Each scene shows the same named points in several views. A view is turned or mirrored, shifted and resized as a whole, has a little noise and may leave points out.
In the rows, zero is written as 100.

Scene 1
View 1
z939: 102; 114; 111; 104; 112; 131; 86; 122; 103; 110; 123; 115; 102; 100; 117; 108; 100; 106; 91; 85
z115: 107; 85; 114; 108; 101; 127; 104; 90; 102; 127; 101; 121; 97; 93; 142; 108; 118; 94; 79; 108
z33: 106; 101; 112; 100; 118; 120; 99; 111; 114; 112; 96; 138; 109; 96; 140; 89; 97; 104; 84; 111
z35: 104; 96; 111; 114; 100; 131; 94; 106; 98; 119; 115; 107; 92; 93; 126; 116; 117; 95; 87; 87
z702: 109; 105; 112; 93; 80; 130; 82; 106; 90; 113; 126; 93; 101; 98; 102; 130; 98; 115; 109; 71
z771: 106; 102; 107; 112; 94; 121; 92; 124; 99; 106; 106; 105; 98; 84; 120; 114; 107; 101; 101; 76
z811: 114; 104; 104; 89; 85; 103; 90; 131; 106; 88; 85; 116; 118; 77; 116; 100; 77; 121; 121; 78
z836: 98; 103; 117; 111; 128; 142; 96; 101; 106; 128; 125; 128; 94; 111; 138; 103; 116; 95; 66; 111
z604: 116; 95; 109; 83; 80; 109; 92; 107; 102; 103; 90; 115; 116; 84; 120; 108; 84; 120; 114; 89
z224: 118; 89; 108; 83; 86; 101; 100; 104; 110; 101; 72; 130; 121; 80; 136; 93; 82; 117; 108; 105
z553: 110; 109; 114; 80; 101; 124; 86; 107; 106; 108; 113; 120; 115; 102; 116; 107; 82; 123; 102; 95
z943: 111; 95; 111; 95; 82; 120; 91; 102; 97; 112; 105; 103; 104; 89; 118; 120; 100; 110; 105; 83
z388: 110; 103; 108; 94; 72; 121; 81; 115; 91; 104; 114; 89; 104; 87; 100; 129; 94; 117; 119; 63
z837: 107; 109; 107; 97; 108; 118; 90; 123; 110; 102; 101; 126; 109; 92; 126; 96; 90; 111; 99; 93
z983: 105; 96; 114; 107; 98; 132; 94; 100; 96; 123; 119; 107; 95; 98; 125; 120; 115; 99; 87; 89
z505: 109; 100; 114; 95; 77; 130; 83; 100; 89; 116; 124; 89; 99; 96; 105; 133; 102; 112; 108; 71
z89: 115; 93; 111; 87; 92; 111; 97; 102; 107; 108; 90; 126; 115; 88; 131; 99; 88; 114; 102; 102
z141: 113; 102; 112; 82; 85; 116; 86; 108; 101; 103; 105; 111; 114; 93; 112; 112; 85; 122; 112; 85
View 2
z604: 133; 38; 99; 71; 77; 114; 102; 116; 92; 83; 91; 90; 57; 92; 117; 61; 133; 128; 107; 75
z771: 125; 86; 105; 81; 96; 121; 126; 87; 92; 100; 106; 71; 43; 87; 99; 95; 100; 135; 111; 116
z836: 132; 121; 103; 82; 82; 98; 182; 129; 77; 82; 100; 36; 120; 98; 108; 105; 111; 102; 135; 175
z943: 127; 82; 96; 74; 77; 111; 123; 106; 87; 92; 107; 74; 57; 91; 89; 73; 120; 123; 100; 83
z837: 128; 50; 107; 76; 87; 118; 123; 116; 91; 94; 85; 82; 77; 87; 136; 85; 113; 126; 124; 138
z983: 128; 114; 98; 79; 81; 105; 152; 107; 81; 90; 112; 52; 73; 92; 81; 90; 112; 112; 111; 115
z115: 147; 102; 100; 87; 85; 92; 154; 111; 80; 48; 98; 30; 87; 102; 97; 92; 129; 108; 139; 118
z141: 123; 53; 97; 68; 70; 116; 112; 123; 90; 105; 98; 95; 64; 86; 111; 62; 125; 123; 95; 86
z89: 140; 43; 103; 76; 78; 105; 116; 122; 89; 65; 84; 74; 75; 97; 125; 70; 137; 120; 126; 98
z553: 122; 55; 97; 65; 68; 114; 126; 138; 88; 111; 93; 95; 92; 89; 122; 64; 124; 115; 101; 113
z702: 109; 99; 92; 66; 69; 120; 129; 112; 87; 134; 122; 93; 56; 82; 76; 70; 111; 121; 75; 86
z388: 111; 81; 94; 67; 76; 126; 109; 98; 92; 129; 120; 101; 32; 81; 79; 67; 108; 134; 73; 70
z224: 149; 13; 103; 76; 83; 105; 98; 120; 91; 49; 74; 78; 66; 98; 143; 65; 144; 126; 136; 83
z505: 113; 110; 90; 68; 71; 116; 131; 109; 86; 126; 127; 85; 52; 86; 67; 70; 112; 120; 74; 79
z811: 126; 16; 106; 71; 90; 128; 85; 103; 99; 98; 86; 106; 38; 83; 137; 70; 117; 144; 109; 92
View 3
z89: 110; 113; 73; 78; 101; 91; 126; 117; 101; 99; 93; 102; 99; 93; 90; 97; 90; 84; 87; 99
z771: 90; 119; 76; 90; 119; 105; 87; 134; 114; 108; 111; 82; 112; 95; 61; 117; 111; 77; 102; 66
z604: 97; 117; 65; 82; 91; 89; 115; 126; 99; 84; 80; 111; 103; 88; 72; 99; 94; 100; 95; 92
z115: 110; 120; 77; 64; 112; 108; 102; 107; 115; 150; 124; 85; 97; 111; 100; 93; 100; 58; 69; 85
z505: 84; 128; 80; 55; 86; 109; 58; 124; 95; 109; 88; 85; 106; 98; 46; 107; 122; 106; 102; 51
z141: 98; 115; 78; 72; 92; 94; 103; 121; 90; 84; 79; 97; 104; 88; 65; 106; 102; 104; 103; 80
z702: 87; 124; 84; 58; 90; 108; 63; 124; 91; 103; 86; 81; 107; 94; 46; 112; 120; 107; 105; 52
z33: 126; 100; 89; 82; 127; 98; 135; 107; 101; 119; 115; 77; 96; 92; 106; 109; 88; 57; 90; 98
z35: 98; 121; 83; 70; 116; 113; 78; 119; 112; 137; 121; 73; 105; 105; 73; 108; 113; 68; 90; 63
z388: 78; 126; 72; 82; 96; 100; 73; 139; 102; 83; 83; 95; 113; 89; 39; 113; 116; 110; 112; 57
z837: 113; 103; 88; 87; 123; 96; 121; 121; 97; 96; 101; 80; 103; 85; 82; 119; 95; 77; 107; 86
z836: 130; 105; 108; 53; 130; 115; 99; 93; 96; 158; 131; 47; 94; 103; 103; 117; 104; 47; 87; 71
z811: 92; 111; 66; 107; 109; 86; 124; 141; 104; 58; 80; 108; 112; 79; 63; 114; 93; 101; 113; 89
z943: 91; 124; 71; 71; 93; 101; 85; 124; 104; 107; 95; 94; 105; 98; 64; 102; 108; 94; 93; 73
z983: 100; 122; 85; 60; 108; 112; 77; 114; 106; 139; 114; 75; 103; 105; 73; 105; 114; 74; 88; 63
z939: 109; 106; 100; 74; 124; 107; 91; 117; 94; 111; 108; 58; 104; 89; 69; 127; 111; 76; 112; 63
View 4
z702: 106; 111; 94; 104; 138; 86; 94; 112; 133; 79; 128; 85; 95; 90; 95; 126; 89; 101; 97; 109
z224: 83; 105; 121; 104; 106; 93; 105; 116; 110; 129; 91; 127; 99; 99; 136; 99; 101; 103; 112; 126
z35: 101; 111; 94; 103; 128; 116; 97; 88; 100; 81; 116; 98; 95; 114; 91; 116; 99; 95; 104; 105
z553: 104; 104; 106; 107; 115; 85; 111; 113; 118; 97; 97; 94; 88; 84; 103; 102; 92; 112; 96; 120
z939: 109; 102; 95; 112; 126; 107; 102; 100; 107; 75; 99; 92; 79; 105; 93; 110; 94; 110; 89; 115
z89: 90; 107; 113; 103; 110; 95; 107; 109; 109; 115; 96; 114; 98; 99; 118; 100; 98; 103; 109; 120
z837: 100; 99; 107; 112; 116; 103; 104; 109; 106; 93; 86; 106; 83; 106; 114; 102; 96; 111; 93; 124
z771: 99; 104; 99; 111; 134; 111; 88; 103; 114; 82; 112; 104; 89; 117; 110; 122; 96; 100; 97; 116
z388: 101; 109; 99; 107; 142; 82; 84; 121; 142; 83; 130; 95; 97; 96; 115; 132; 89; 100; 97; 114
z836: 106; 107; 94; 102; 111; 125; 119; 73; 75; 81; 93; 89; 85; 110; 68; 93; 102; 103; 101; 105
z505: 104; 114; 94; 102; 139; 87; 92; 108; 133; 82; 134; 86; 101; 92; 95; 128; 90; 96; 100; 106
z604: 91; 107; 113; 105; 118; 86; 98; 120; 125; 112; 105; 112; 98; 93; 125; 111; 95; 103; 106; 122
z115: 91; 115; 102; 96; 113; 120; 108; 81; 85; 103; 108; 107; 103; 113; 91; 102; 105; 91; 116; 105
z141: 98; 106; 109; 105; 119; 82; 105; 117; 125; 103; 104; 99; 94; 86; 111; 107; 93; 108; 100; 119
z33: 95; 101; 109; 109; 104; 114; 114; 94; 85; 104; 80; 111; 85; 109; 105; 90; 102; 106; 103; 120
z811: 92; 98; 115; 116; 125; 88; 89; 130; 130; 104; 95; 118; 88; 102; 142; 116; 93; 111; 95; 131

Which points are out of place in each view (at most two, in the order of its rows)? Write - if all are in place.
view 1 | -
view 2 | -
view 3 | z388
view 4 | z141

Scene 2
View 1
z582: 94; 105; 113; 106; 123; 114; 101; 103; 91; 105; 95; 91; 104; 95; 100; 92; 110; 94; 100; 97
z221: 83; 101; 103; 112; 116; 119; 113; 84; 92; 104; 79; 93; 107; 96; 111; 77; 105; 101; 104; 81
z561: 90; 97; 130; 101; 132; 125; 92; 102; 91; 115; 106; 91; 123; 76; 86; 98; 114; 86; 107; 95
z481: 105; 102; 115; 106; 117; 112; 107; 92; 94; 98; 88; 88; 101; 96; 103; 79; 99; 102; 99; 95
z969: 99; 109; 114; 106; 124; 115; 93; 115; 90; 105; 101; 88; 100; 100; 102; 95; 112; 91; 98; 102
z228: 101; 105; 111; 107; 118; 114; 103; 99; 92; 101; 90; 88; 99; 100; 106; 82; 103; 99; 98; 96
z206: 94; 115; 106; 104; 126; 96; 103; 114; 88; 100; 96; 98; 88; 106; 99; 108; 114; 94; 92; 107
z425: 69; 110; 102; 107; 128; 99; 115; 96; 88; 105; 85; 107; 101; 95; 97; 109; 118; 96; 99; 92
z596: 96; 107; 111; 105; 121; 107; 105; 101; 92; 100; 92; 93; 98; 99; 101; 93; 107; 97; 97; 98
z226: 94; 106; 115; 103; 124; 105; 106; 98; 91; 102; 93; 95; 101; 94; 95; 97; 108; 97; 97; 99
z962: 105; 107; 114; 104; 121; 111; 99; 106; 92; 102; 97; 87; 97; 100; 102; 89; 106; 96; 96; 102
z385: 105; 105; 112; 107; 116; 109; 107; 94; 93; 97; 88; 89; 96; 101; 105; 81; 100; 103; 97; 97
z218: 99; 103; 111; 109; 120; 124; 96; 105; 91; 106; 95; 84; 105; 99; 108; 81; 108; 94; 102; 94
z731: 104; 104; 113; 106; 117; 113; 105; 96; 93; 100; 90; 88; 99; 99; 105; 81; 101; 101; 98; 96
z877: 104; 109; 117; 100; 122; 91; 111; 97; 92; 94; 91; 97; 90; 97; 91; 99; 102; 102; 91; 107
View 2
z218: 77; 87; 108; 104; 90; 120; 119; 133; 109; 92; 112; 87; 102; 101; 89; 85; 83; 105; 84; 98
z596: 81; 92; 109; 92; 97; 106; 108; 118; 105; 95; 97; 74; 100; 99; 75; 94; 83; 97; 97; 92
z877: 101; 94; 112; 79; 98; 94; 91; 104; 89; 92; 86; 65; 104; 99; 68; 103; 75; 94; 101; 92
z731: 90; 90; 111; 105; 87; 107; 118; 129; 92; 91; 105; 82; 103; 116; 74; 94; 82; 104; 97; 96
z226: 79; 93; 111; 89; 95; 111; 98; 116; 102; 97; 89; 73; 100; 94; 76; 95; 87; 95; 95; 91
z221: 53; 97; 114; 116; 85; 111; 132; 138; 106; 104; 96; 83; 93; 117; 58; 93; 104; 97; 114; 82
z385: 91; 91; 111; 103; 88; 102; 117; 126; 92; 91; 102; 79; 103; 115; 69; 95; 81; 103; 101; 93
z561: 59; 88; 111; 94; 81; 153; 76; 134; 103; 106; 76; 91; 99; 78; 103; 89; 105; 92; 72; 98
z582: 73; 91; 110; 95; 94; 118; 105; 124; 107; 97; 97; 79; 100; 94; 83; 90; 88; 98; 89; 93
z969: 84; 86; 107; 87; 100; 119; 102; 117; 114; 91; 108; 78; 104; 84; 95; 86; 76; 102; 76; 100
z962: 91; 88; 108; 94; 94; 111; 108; 120; 102; 90; 105; 79; 104; 99; 85; 91; 76; 102; 86; 99
View 3
z206: 113; 95; 90; 90; 69; 81; 97; 98; 106; 83; 107; 84; 100; 85; 100; 100; 90; 85; 79; 114
z481: 107; 73; 107; 86; 81; 94; 91; 89; 99; 98; 90; 99; 92; 105; 99; 89; 86; 86; 111; 101
z425: 83; 86; 97; 75; 74; 93; 106; 98; 92; 93; 115; 92; 105; 90; 90; 90; 98; 100; 70; 116
z221: 85; 72; 109; 71; 75; 109; 103; 95; 89; 108; 98; 95; 89; 108; 88; 84; 91; 96; 106; 94
z218: 102; 81; 104; 93; 74; 95; 103; 101; 109; 103; 83; 83; 88; 115; 102; 92; 86; 86; 103; 99
z561: 82; 72; 107; 109; 92; 82; 109; 101; 114; 106; 75; 92; 106; 126; 111; 89; 93; 96; 77; 124
z226: 101; 80; 100; 88; 81; 86; 95; 92; 100; 91; 99; 97; 102; 96; 100; 92; 91; 90; 88; 115
z385: 111; 77; 104; 84; 78; 93; 90; 90; 99; 95; 94; 97; 92; 99; 98; 91; 87; 84; 111; 101
z228: 107; 79; 104; 87; 76; 94; 95; 94; 102; 97; 92; 92; 91; 105; 99; 92; 87; 85; 106; 100
z731: 110; 76; 105; 87; 77; 94; 91; 91; 101; 97; 91; 96; 91; 103; 99; 91; 85; 84; 112; 99
z969: 110; 89; 97; 101; 74; 82; 101; 101; 114; 93; 88; 81; 95; 106; 106; 98; 87; 83; 89; 110
View 4
z731: 87; 121; 125; 96; 76; 113; 100; 73; 96; 85; 102; 126; 110; 100; 84; 100; 115; 108; 104; 130
z962: 97; 104; 106; 90; 71; 112; 100; 73; 91; 81; 107; 109; 108; 100; 87; 93; 112; 98; 98; 132
z221: 62; 141; 122; 103; 91; 97; 92; 71; 112; 98; 73; 131; 97; 100; 103; 112; 113; 114; 91; 101
z481: 82; 126; 126; 97; 80; 112; 100; 77; 95; 88; 97; 122; 108; 100; 84; 103; 115; 110; 109; 131
z228: 88; 117; 119; 95; 76; 111; 101; 73; 96; 85; 101; 121; 109; 101; 87; 99; 114; 106; 100; 128
z218: 98; 118; 107; 88; 80; 105; 75; 69; 92; 82; 97; 118; 101; 91; 88; 102; 119; 93; 93; 115
z425: 55; 106; 78; 102; 81; 93; 126; 73; 119; 98; 75; 88; 89; 116; 126; 93; 94; 109; 81; 109
z385: 84; 119; 125; 98; 75; 113; 109; 73; 98; 87; 102; 125; 112; 102; 86; 99; 113; 110; 103; 130
z596: 83; 108; 103; 95; 74; 107; 109; 72; 100; 88; 99; 108; 104; 104; 97; 94; 107; 104; 96; 128
z969: 105; 93; 88; 84; 71; 110; 93; 72; 88; 78; 108; 96; 103; 98; 94; 89; 111; 88; 91; 129
z226: 78; 109; 97; 94; 79; 108; 110; 79; 99; 89; 93; 95; 99; 107; 99; 94; 107; 105; 101; 132
z582: 87; 111; 97; 90; 80; 106; 93; 76; 95; 85; 93; 100; 98; 100; 97; 97; 112; 97; 97; 124
z561: 84; 120; 73; 80; 95; 104; 62; 93; 79; 82; 76; 61; 77; 94; 95; 101; 116; 82; 116; 136
z877: 77; 100; 106; 99; 69; 116; 138; 81; 97; 88; 107; 97; 110; 115; 94; 87; 103; 114; 109; 151
z206: 91; 80; 83; 93; 62; 108; 130; 67; 104; 85; 111; 95; 106; 113; 107; 80; 98; 100; 81; 128

Which points are out of place in each view (at most two, in the order of its rows)? Write - if all are in place.
view 1 | z969, z731
view 2 | z218
view 3 | z226
view 4 | z228

Scene 3
View 1
z106: 82; 69; 86; 125; 122; 91; 117; 81; 94; 111; 53; 114; 95; 115; 86; 117; 109; 129; 90; 71
z427: 98; 85; 89; 103; 101; 108; 121; 78; 121; 92; 70; 114; 94; 105; 85; 136; 105; 111; 115; 99
z781: 88; 88; 85; 89; 95; 108; 125; 66; 116; 83; 71; 110; 94; 95; 94; 151; 109; 112; 114; 100
z480: 73; 51; 53; 98; 150; 122; 129; 133; 139; 95; 41; 127; 94; 150; 109; 114; 121; 123; 105; 85
z775: 103; 88; 82; 77; 90; 125; 121; 87; 145; 75; 76; 116; 92; 110; 95; 145; 109; 101; 136; 118
z973: 66; 77; 74; 89; 110; 103; 122; 69; 102; 86; 59; 109; 96; 102; 106; 146; 116; 122; 103; 84
z486: 82; 82; 70; 96; 113; 115; 143; 83; 123; 81; 70; 116; 97; 98; 97; 154; 107; 104; 111; 96
z549: 65; 63; 78; 107; 125; 91; 107; 79; 90; 105; 43; 111; 94; 123; 101; 117; 121; 140; 88; 67
z613: 87; 84; 74; 100; 110; 115; 144; 82; 124; 82; 72; 116; 96; 96; 94; 155; 102; 103; 114; 98
z577: 89; 86; 100; 74; 78; 100; 88; 56; 111; 89; 63; 103; 91; 110; 96; 130; 121; 127; 121; 100
z465: 54; 65; 71; 82; 119; 97; 108; 72; 93; 91; 45; 105; 95; 116; 115; 133; 128; 136; 96; 72
z105: 103; 80; 88; 155; 125; 100; 152; 90; 106; 110; 71; 124; 99; 97; 63; 132; 86; 105; 91; 78
z531: 77; 64; 73; 131; 136; 97; 133; 96; 100; 108; 52; 118; 98; 117; 89; 121; 108; 124; 86; 68
z351: 107; 83; 83; 135; 117; 110; 149; 93; 124; 99; 76; 123; 98; 99; 70; 140; 91; 100; 105; 93
z860: 76; 73; 79; 93; 112; 103; 113; 81; 109; 93; 55; 111; 94; 117; 101; 129; 119; 126; 105; 86
z766: 99; 78; 99; 103; 96; 99; 94; 80; 115; 103; 60; 115; 91; 124; 82; 109; 114; 128; 114; 91
z544: 93; 75; 86; 140; 123; 96; 137; 85; 99; 111; 64; 118; 98; 103; 75; 128; 97; 117; 89; 74
z656: 75; 69; 83; 84; 105; 100; 93; 79; 109; 96; 51; 109; 90; 129; 105; 115; 127; 135; 109; 85
View 2
z860: 112; 102; 99; 118; 102; 93; 116; 119; 85; 125; 106; 113; 108; 111; 84; 103; 107; 106; 105; 103
z427: 119; 107; 100; 111; 104; 99; 114; 138; 84; 121; 86; 106; 100; 109; 85; 105; 106; 102; 105; 104
z486: 128; 100; 107; 112; 98; 109; 122; 136; 89; 123; 89; 98; 84; 109; 88; 102; 111; 110; 104; 101
z106: 100; 97; 113; 102; 103; 85; 109; 128; 62; 113; 119; 114; 103; 108; 82; 100; 99; 111; 96; 120
z549: 98; 97; 107; 115; 105; 82; 117; 105; 75; 121; 129; 119; 114; 114; 82; 105; 105; 111; 98; 110
z465: 109; 100; 101; 127; 107; 88; 126; 99; 92; 128; 122; 114; 112; 117; 86; 108; 113; 111; 102; 97
z613: 128; 102; 108; 110; 98; 110; 121; 141; 87; 121; 86; 98; 83; 108; 89; 102; 110; 109; 104; 103
z351: 119; 100; 117; 93; 98; 104; 111; 157; 65; 111; 90; 99; 80; 102; 85; 96; 100; 109; 100; 119
z775: 133; 109; 87; 115; 94; 111; 110; 149; 97; 129; 63; 102; 98; 105; 86; 101; 107; 93; 116; 96
z480: 119; 76; 91; 109; 64; 102; 105; 118; 82; 138; 131; 111; 104; 105; 86; 69; 100; 103; 123; 113
z105: 108; 97; 128; 87; 103; 96; 110; 154; 52; 103; 104; 102; 79; 103; 84; 98; 98; 116; 90; 126
z656: 106; 105; 89; 121; 103; 85; 110; 113; 87; 129; 108; 120; 125; 111; 82; 104; 105; 98; 109; 103
z544: 108; 97; 123; 97; 105; 95; 116; 139; 61; 108; 111; 105; 86; 107; 84; 102; 103; 116; 92; 119
z766: 103; 111; 91; 109; 107; 84; 100; 134; 74; 119; 93; 121; 121; 107; 79; 106; 98; 95; 107; 111
z577: 115; 121; 88; 125; 117; 91; 115; 129; 97; 124; 74; 114; 118; 112; 82; 120; 110; 96; 105; 92
z973: 116; 103; 105; 120; 108; 96; 126; 116; 91; 124; 102; 107; 99; 114; 87; 112; 113; 112; 99; 98
View 3
z549: 94; 59; 92; 95; 84; 111; 98; 120; 110; 89; 150; 93; 99; 137; 83; 42; 109; 103; 92; 117
z427: 87; 87; 96; 103; 84; 112; 91; 105; 105; 89; 89; 126; 91; 99; 85; 71; 111; 105; 100; 162
z766: 81; 76; 69; 104; 72; 124; 94; 86; 122; 80; 94; 111; 98; 111; 92; 57; 123; 93; 92; 125
z480: 58; 58; 114; 62; 55; 120; 86; 106; 99; 84; 140; 75; 90; 143; 147; 63; 113; 140; 101; 172
z465: 107; 73; 97; 76; 86; 104; 100; 148; 114; 87; 137; 93; 109; 127; 75; 59; 114; 109; 93; 130
z613: 87; 92; 114; 104; 92; 109; 89; 113; 88; 98; 95; 135; 84; 95; 87; 75; 99; 116; 106; 185
z544: 79; 65; 101; 136; 97; 114; 91; 81; 89; 101; 138; 126; 71; 120; 84; 38; 92; 101; 101; 145
z781: 97; 96; 97; 102; 93; 108; 96; 119; 102; 92; 82; 134; 95; 91; 69; 78; 110; 103; 101; 164
z973: 103; 83; 101; 90; 93; 104; 97; 139; 103; 93; 116; 115; 99; 109; 71; 67; 107; 107; 100; 153
z486: 89; 89; 115; 99; 90; 107; 90; 120; 91; 99; 99; 129; 86; 99; 87; 76; 100; 118; 107; 185
z105: 67; 68; 107; 152; 100; 116; 88; 62; 77; 109; 132; 140; 60; 114; 89; 39; 84; 102; 106; 160
z106: 77; 61; 94; 120; 87; 116; 93; 86; 100; 94; 142; 112; 82; 129; 90; 39; 103; 100; 96; 131
z531: 79; 58; 109; 120; 93; 112; 92; 100; 88; 101; 158; 110; 78; 134; 91; 37; 92; 110; 101; 145
z775: 79; 103; 98; 86; 72; 116; 90; 104; 108; 83; 51; 132; 95; 82; 100; 95; 119; 113; 104; 187
z860: 92; 75; 95; 89; 80; 111; 96; 119; 109; 87; 115; 106; 99; 116; 86; 64; 113; 108; 96; 145
z351: 68; 80; 108; 135; 90; 115; 87; 71; 81; 102; 106; 140; 66; 101; 98; 58; 92; 109; 107; 179
View 4
z656: 109; 95; 77; 111; 100; 82; 87; 100; 85; 96; 120; 90; 83; 79; 134; 96; 128; 107; 73; 112
z577: 102; 115; 101; 100; 112; 74; 75; 91; 55; 105; 107; 94; 84; 77; 115; 85; 118; 106; 60; 96
z549: 110; 85; 59; 122; 106; 108; 100; 106; 103; 94; 128; 91; 89; 90; 129; 109; 133; 126; 71; 104
z973: 104; 102; 74; 115; 127; 83; 91; 107; 94; 122; 134; 104; 88; 79; 114; 91; 123; 116; 65; 87
z781: 96; 121; 100; 103; 127; 80; 86; 113; 81; 127; 123; 113; 82; 79; 99; 81; 114; 107; 70; 87
z775: 91; 130; 119; 94; 115; 61; 81; 124; 84; 134; 122; 118; 71; 69; 106; 69; 107; 83; 90; 106
z766: 102; 112; 100; 106; 94; 102; 86; 111; 77; 91; 104; 96; 79; 89; 118; 96; 119; 107; 81; 116
z486: 94; 116; 92; 109; 129; 83; 95; 127; 106; 138; 138; 121; 80; 78; 99; 82; 115; 105; 80; 90
z613: 95; 116; 92; 110; 125; 89; 96; 132; 108; 136; 137; 122; 79; 81; 99; 83; 115; 106; 85; 94
z544: 97; 111; 83; 121; 115; 134; 107; 134; 109; 108; 122; 113; 86; 105; 94; 104; 123; 130; 83; 97
z105: 89; 122; 96; 120; 117; 145; 110; 148; 118; 116; 121; 123; 84; 111; 80; 102; 117; 128; 94; 98
z860: 104; 101; 79; 113; 112; 87; 92; 112; 95; 110; 128; 101; 83; 81; 121; 93; 124; 110; 75; 103
z106: 100; 101; 77; 121; 104; 127; 104; 124; 106; 98; 121; 103; 86; 101; 109; 107; 128; 127; 83; 107
z531: 102; 95; 67; 125; 109; 123; 108; 128; 122; 105; 133; 107; 84; 97; 112; 106; 131; 126; 87; 106
z465: 110; 84; 58; 118; 118; 80; 91; 96; 96; 109; 137; 91; 90; 77; 133; 99; 132; 121; 61; 94
z427: 96; 118; 100; 106; 117; 89; 89; 119; 89; 119; 122; 111; 81; 83; 104; 86; 115; 104; 79; 99

Which points are out of place in each view (at most two, in the order of its rows)? Write - if all are in place.
view 1 | z106, z427
view 2 | z544, z577
view 3 | z531
view 4 | z613
